Points on a hilly landscape, in no order, each with its height.
A climber steps from a point to whichever of its 2 nearest points has the largest rise for the distance, and stops where none of them is higher. Distance is the straight distance between rows; heights are no part of it.
pori (h 547): [104  88 127  96 110  81 115  89  86  84 112 104 105  67 100 100 102  86
 103  91  92 103 108  93 102  92  76]
namig (h 741): [124  95  83 110  88  82  86 118 132 126  72  93 100  84  95  95  99 123
  83 105 118 105 106 119  64 109 104]
Bez (h 501): [112  90 117  93 119 113  89 102 102 118  92 125 102  72 109 123 103  75
 100  83  97 130  96 103 106 113 114]
Tinid (h 213): [100 121  92 107 100  72 104 139 142  98 100  86  96  70  98 107 121 103
  91 105 104  75 103  78  51  71 119]
gibu (h 666): [123  84  87 103  84 101  79 115 133 124  75  97  95 102  85  93  99 114
  86 111 128  98 102 112  88 104 104]
sis (h 621): [ 80  99  84 123  97  88  98  81  51  72  86 106 101 103 131  89 108  97
  99  84  85  97 130  71 129 102  78]
zul (h 406): [ 83  96  82 109  97 100  85  79  65  98 108  85 100 134  95 103  72 127
 124  74 114 101  77 105 124 112  86]
Tig (h 460): [121  82 111  87 106 105  93  93 131 108  94 123 106  57  95 122 109  74
 100  72  87 118 104 102  97 121 117]
kurep (h 402): [108 113 107  92  92  77 120  84 100  93 132  92 102 101  89  97  64 117
 107  84  99 107 113 123  99 106  90]
Naf (h 453): [100  86 116  97 126 100  96  88  81 107 110  95 113  96  98 116  89  87
  98  95 122 122  72 113 105  93 105]
tori (h 276): [ 77  91  75 110 110 100  77  84  41  91  76  96 111 120 112  95  91 102
 135  62 106  86  93  85 133 114  84]
Nuze (h 257): [124 126  91 112  81  97  93 115 128  92 127  97  85 139 105 126 102 104
 110 119  99  83  83 106  64  73 106]
nif (h 315): [115  84 107  72  94 133  98  98 119 102 107 121 109 115  83 101 107 102
  90  89 120 112 105 118 121 117 129]
Seda (h 618): [ 80 121  90 103 102  90 118  86  83  90  95 100 113 107 112  71  91 133
  82 115  79  97 117 115 107 112  98]
miv (h 612): [ 81 106  94 110  95  80 120 125 102  91 107  89  77  65 109  85 132  96
  85 112  76  86 113  84  70  73 115]
zan (h 712): [ 79 115 109 106 124 103 114 106  80 107  92 106  99  90 116  97 108  97
  87 124  82 104  98 103 102  97  92]
Rutu (h 111): [113  92 115  95 102 131  94 102  91  93  75 107  97 111 105  82 115  78
 109 110 115  97 115  86 133 114 109]
lon (h 129): [114  97 108  98  95 104  93 116 126 112  76 110  86  76  98  97 103  85
  91 108  97 108 119  88 109 108 104]
midub (h 564): [135  94  94 105  95 108  85  88 116 106  94  95  96 131  92  92 112 118
  95 127 121 100 109 132  94 108 112]
pokuf (h 296): [114  90  98  75 100 117  99  84 118 111 106 131 113 106  87 108 107 106
  88  85 114 119 113 146 103 118 128]
Giriz (h 589): [ 95  85 113  98 105  84 104  84  63  85 104 111  97  83 107  92  91  88
 104  93  99 108 108  97 118  89  66]
ponol (h 586): [108  81 100  97 115 125  87 102 109 127  79 115 104  95  97 103 115  83
  93 120 106 108  93 109 100 110 117]
fon (h 359): [ 93  99 116  75 105 104 117  87  87  94  97 105 113  89  97  90  79  83
  93  82 124 110 110 112 133 122 100]
pema (h 692): [ 84 103  98 108  95  87 116  80  79  80  89 102 111  98 116  76 107  94
  86 100  79  94 123  83 126 107  89]
zumul (h 422): [126  77 114  89  99 114  89 103 144 112 104 113  99  77  92 127 112  85
 103  74  95 117  91  94  94 114 132]
nudo (h 479): [115  73 100 104  82 120  95 105 122 101  89  91  92 123  87  91 115  90
  98 118 116  84  88  90  96  98  98]
nera (h 423): [ 99  87 110  87 119 126  93  85  75 105 123  93 118 119  87 102  94 101
 115  99 124 114  74 114 114 101 115]
regu (h 487): [ 61 106  79 107  98  74 102  89  62  95  99  95  99 100 103  84  77 122
  96  74  91 101 107  98 119 108  76]
pas (h 277): [ 96 112 118 108  86 111  94 108  87  82 136  87  87 110 103 125 102  92
 118  98  79 104  64  71  89  80  89]
komas (h 550): [ 65 113  82  99 103  75 107  70  70  91  93 103 117 114 109  73  76 123
  90  86  96 100 112 109 121 112  84]
sila (h 548): [123  94 106 103 103 101 107 109 131 106 113  93 104 105  97 126 113  87
 104 111  92  84  80  92  72  80 107]
Dop (h 230): [114 125  77 108  86  75  78 147 145 102 102  95  94  93  94 119 104 106
  98 107 115  85  95  81  57  63 118]
sarez (h 565): [104 108  82 121  72  98 102 126 117 110 102  72  77 117  95 106 106 115
  91 124 119  81  96 109  65  75 100]
Vaga (h 378): [ 98 114  94 102  94  81 128  87  98 101 132  93 104 107  98  94  85 119
 100  98  83  97 124 113  95 102  91]
fugep (h 802): [ 91 105 124 102 117  86 125 111  62  83  88 103  98  66 134  92 104  95
  91  97  96 112 108 103 109 107  82]
noga (h 85): [ 85 101  97 108  96 135  75 103  85 106  81  86  94 124  97  93 128  81
 124 140 113  80  77  92 101 107  97]
meka (h 440): [ 98  88  91 112  81 105 103 108 106 101  84  91  88 117  91  82 110  92
  97 125 101  75 107  87 109  89  88]
savo (h 585): [127 117  97  98 111  81 108 117 146 103 110  98 110  96  95 123 106  98
 106 100  93  83 100  92  66  82 116]
Nuka (h 407): [ 83 101  87 104  96 104 110  99  95 103  81 104  97 112 104  75 115 100
  82 128  88  77 115  97 107  99  89]
Sig (h 641): [117  97 128  83 100 135  97 109  96  93 115 112  87 115  95 101  89  85
 107  90 108 117  78  86 116 105 100]
siv (h 200): [ 84  79  91 130  93  81  91  93  55  84  86  88  83  99 120 103  85 101
 118  62 115 101  98  81 132 113  67]
Gov (h 644): [114 124  95 103 118  69 101 113 149 113  98 110 111  68 103 115 109 105
  95  98  81  97 108  99  58  92 118]
zuru (h 720): [109 112  99 101 113  89  97 122 128 118  87 113 102  80 107 111 111  96
  83 115  82 106 102 103  74  92 110]
sug (h 170): [119  92  90 103  87  93  84 111 160 124  81 104  91  76  93 112  91  99
 101  85 103 105 101  94  70 108 119]
fubar (h 486): [115  94 125  89 125  95  93  93 102 103 119 110 125  80  96 129  87  85
 106  88 102 116  76 107  90  84 106]
naki (h 194): [102 120  79 114  97  71 114 123 127  99 116  81  93  88 106 104 122 119
  86 117  93  81 103 107  46  69 119]
luf (h 353): [ 90 111  91 108  98  75 126  94  99  94 128  90  99  96 100  93 102 125
  90 104  69  97 113 113  73  86  94]
puro (h 669): [ 65 115 102 107 114  94 124 101  75  94 105  97 100  91 117  88 103 117
  83 109  74 102 105 104 102  99  92]
mip (h 517): [107 100 125  90 120  82 106  97  99  95 118 109 114  68  91 117  96  86
 102  92  88 106  92  94  89  81  86]
bag (h 392): [ 83 101 111  87 102  76 115  92  84  99 102  87  97  84  98  90  61  89
  97  82 125 112  98 108 117 109  80]
Melun (h 749): [121 100 111  90  92  97 101  93 132  93 122 103  97  96  76  92  96 100
  97 104  86 108 112  94  99  93  92]
rada (h 325): [ 89  95  97 120 107 119  95  85  70 101 126  84 108 127 100 123  99 105
 121  99  94  99  63  97 101  96  90]
Dos (h 640): [ 97 112 105  95  92  79 130 100 120  93  98 104 106  76  93  79 103 106
  79 113  77 107 122 107  93 107  93]
kabe (h 297): [ 96 101 104 113  97 109  99  95  88  99 130  83  93 112 101 120 104 106
 109 106  80  91  77  92  95  83  88]
Ronu (h 516): [ 78  81  81  97  95  91  92  71  78  92  98  94  98 129  94  87  67 115
 115  61 121  98  84  98 132 114  90]
Gub (h 603): [101 111 118  83 101 136  84 104  86 101 122 112  90 131  96 111  85  92
 116 108 108 112  72  92 104  95 101]
Kar (h 736): [104  81 107  82  91 109 114  67 100  78 118 101 122 122  90  89  88 101
  92  83 113 104 101 106 131 106 106]
sud (h 514): [124  86 104 101  86 110 105 116 134 109  98  96  89 107  89 107 103  87
  97 112 106  86  86  92  82  91  98]
Duvip (h 673): [119  96 134  86  96 114 104 113 106  82 120 107  89  96  92 106  87  80
 113  87 100 112  91  77  98  95  92]
roza (h 436): [ 90  86  93  85 110 114  98  69  79  91  89 113 116 126  99  78 106  93
 107 103 103  89 111  94 131 100 100]
Pelo (h 754): [ 83 129 114  92 113  72 119 112 106  89 109 126 106  52 101  93  95  97
  88  95  72 114 107 105  76  86  93]
Falo (h 273): [ 87  92  87 125  82  99 107  98  76  89 111  94  94 113 106 101 104 106
 106  79  65  86 109  74 119 103  83]
veken (h 710): [127  95 124  84  93 107  96 110 139  92 111 116  93  82  78 100  93  88
 107  93  92 113 101  81  93 100 100]
vimuv (h 609): [133  87  93  92  83 111  88 100 135 117  92 103  95 112  87  94 104 112
  91 108 127 107 111 122  93 121 120]
Pap (h 607): [103 101  88 112  89  75 121 115 126 104  87  92  96  87  96  75 112 116
  72 120  97  92 120 114  78  99  96]
sef (h 274): [109 109  96 111  77 109 101 106 114  93 135  87  81 133  98 114 103 114
 116 113  81  85  85  91  76  80  93]
mogur (h 506): [101 111 104  92 116 115  84  88  97 111  92 104 111 111  94  87 109 115
  96 132  97 116 105 116 119 108 117]
bev (h 70): [ 77 103  82 117  86 131  83  92  81 104  92  85  95 131  99  96 127  96
 120 123  93  73  85  89 111  99  90]
botar (h 747): [ 99  98 115 100 105  93 120  97  79  80  76 112 108  79 122  80 111  85
  84 107  91 103 123  95 118 117  85]
gom (h 636): [104  95 110 103 116 121  92 104  93 114 103 106  99 104  96 112 109  74
 105 120  98 102  85  98 105  91 100]
feni (h 244): [125 124  76 110  85  84  83 131 137  97 109  98  95 117 104 129 104 104
 104 122 110  82  87 103  56  69 112]
lipod (h 196): [114  94  85 117  88  80  74 127 148 123  72  88  98  76 101 130  95 110
 106  82 109 104  93  83  55  93 113]
mekez (h 691): [ 92 106 112 110 115 111  91 104  62  98 109 104  90  93 119 119 112  71
 113 120 103 102  92  92 109  79  80]
kodiv (h 425): [118 109 110  77  93  93 115  80 109  94 130 106 109 102  82 103  69 109
  98  89 116 114 110 137 106 112 106]
Topef (h 495): [111 116  98  90 113 107  92  96 129 129  95 121 100  92 102 120  85  99
  87  91  98 122 109 120  95 118 130]
dol (h 214): [121 102  82 118  80  78  67 141 141 111  83  88 109  84  94 135  97 107
 107  89 121  91  83  83  51  73 111]
pavi (h 662): [108  96  90 109  87  82 103 133 126 114  76  82  99  76  94  88 112 117
  75 119 111  92 105 104  67  94 100]
Salo (h 208): [ 71  95  78 104 103 115  81  77  53  91  91  98 118 136 103  97  99 107
 136  84  93  81  90  87 131 109  89]
Nitu (h 639): [ 96  94 115 102 119 101  98  90  50  91  99 112  97  86 115 111 101  77
 111 104 107 108 101 105 113  89  72]
Rugos (h 541): [103  97 101  91 123 119  92  98 113 130  85 125 104  83 100 110 104  94
  85 104  94 123  99 114  97 118 123]
rim (h 454): [112 112 114  80 111 105 112 101 116 114 113 113 106  93  92 113  80  94
  87  94 100 113 113 120 101 108 104]
suko (h 52): [ 77 107  78 116  76 127  86  91  76 102 114  93  94 143  92 103 114 116
 124 105  78  77  86  89 110 104  87]
kipaz (h 563): [ 78  87 107  73 106 127  97  86  71  79  99  94 111 134  99  85  84 100
 127  70 132 103  88  93 139 110 110]
rak (h 301): [ 87  97  81 125  82 100 119 102  93  96 114  69  94 109 105  99 117 116
  94 106  67  82 107  89 102 104  99]
sotu (h 699): [ 99 124 112  91 109  75 120 112 127  97  93 126 110  52  98  95 103 103
  79 102  68 112 109 107  70 109 101]
banu (h 332): [100  85 117  64  99 132 103  99 102 101 102 122 110 104  87 104  92  84
  97  77 125 114 110 113 131 114 115]
begos (h 247): [ 83  88  97 116  87  97  97  93  63  87 107  96  99 116 103  99  88 105
 113  68  87  95 104  74 133 102  75]
lipi (h 874): [122 106  89 107  99  80 102 110 139 113  74 102 100  79 104  99 105 121
  73 112  94 109 106 130  61 122 115]
tulo (h 532): [119 114  99  95 110 108  89  89 110 108  93 106 101 114  99  89 104 126
  90 130 107 110 117 135  99 114 118]
vopet (h 481): [ 78  95  98  90 114  99 100  71  67  93  93  97 119 116 103  83  88 103
 101  99 101  94 103 102 131 106  90]
kere (h 803): [121  96 107  86  78 112 115  81 122  86 131 105 100 127  83  85  89 108
 102  91  98 101 108 100 114 109 102]
lavo (h 602): [ 90 110  79 120  83  94  99 130 102 111  91  71  85 100  99  94 118 114
  76 129 114  87 102 109  72  85 107]
firi (h 369): [ 85  85  95 100 109 114  95  81  63 105 116  82 102 130  97 112  82 112
 121  82 113 101  65 103 110 105  94]
todok (h 119): [120  90 124  95  98 120  97 111 105 101  83 111  85  93  98  98 107  79
 101 103 108 107 119  83 125 114 100]
zuri (h 146): [110  92  96 105  95  92  83 111 145 124  79 119  79  62 100 112 101  84
  98  88  89 111 112  84  85 109 108]
migu (h 431): [ 66 102  99 102 104  65 123  92  69  90  96  90  95  79 113  85  71 106
  91  81 101 108  99 104 113 108  72]
dopaz (h 663): [ 95 114 102 106 106  86 110 128 111 103  99  95  86  74 106 102 121  91
  81 118  83  90 106  95  75  84 105]
fezo (h 394): [ 89  93  81  92 108 114  99  81  97  97  64 100 112 129 103  70 111  93
  98 120 100  73 116  97 117 103  99]
Nit (h 752): [ 99 117 118 106 119  99 104 119  81 105  89 108  88  71 121 106 111  87
  91 114  92 113 111  96 111  93  92]
laru (h 480): [ 82  94 113  83 122 118  91  89  56  93  91  91  99 114 106  86  87  86
 124  87 136 101  92 100 136 108 106]
Feroz (h 98): [ 94  98  98  96 110 133  77  99  79  94  72  91 104 116 103  81 129  82
 128 129 111  88  97  88 125 110 115]
balor (h 373): [ 74  90  89  97 110 105  86  76  46  82  72  93 104 117 119  89  89  85
 137  75 130  97  97  88 138 109  95]
zibe (h 659): [ 86  84 105  78  95 105 101  75  82  84 110  98 112 126  93  86  81 106
 103  74 135 107  90 112 130 106 105]
Nug (h 326): [ 76 115  79 119  93  88 119 101  87 100 127  74  92  98 109 103 118 128
  89 106  62  92 101 105  82  86 104]

Where does a climber stop that starts at each point below?
Nuka: zuru
Falo: mekez
Naf: mekez
kodiv: mekez
sef: kere
nif: komas
pokuf: mekez

Two climbers start at each pair of points below. Name the first point that both come to, or write never.
Rutu / Gub: kere
nera / Feroz: never
begos / balor: never
pas / bev: kabe
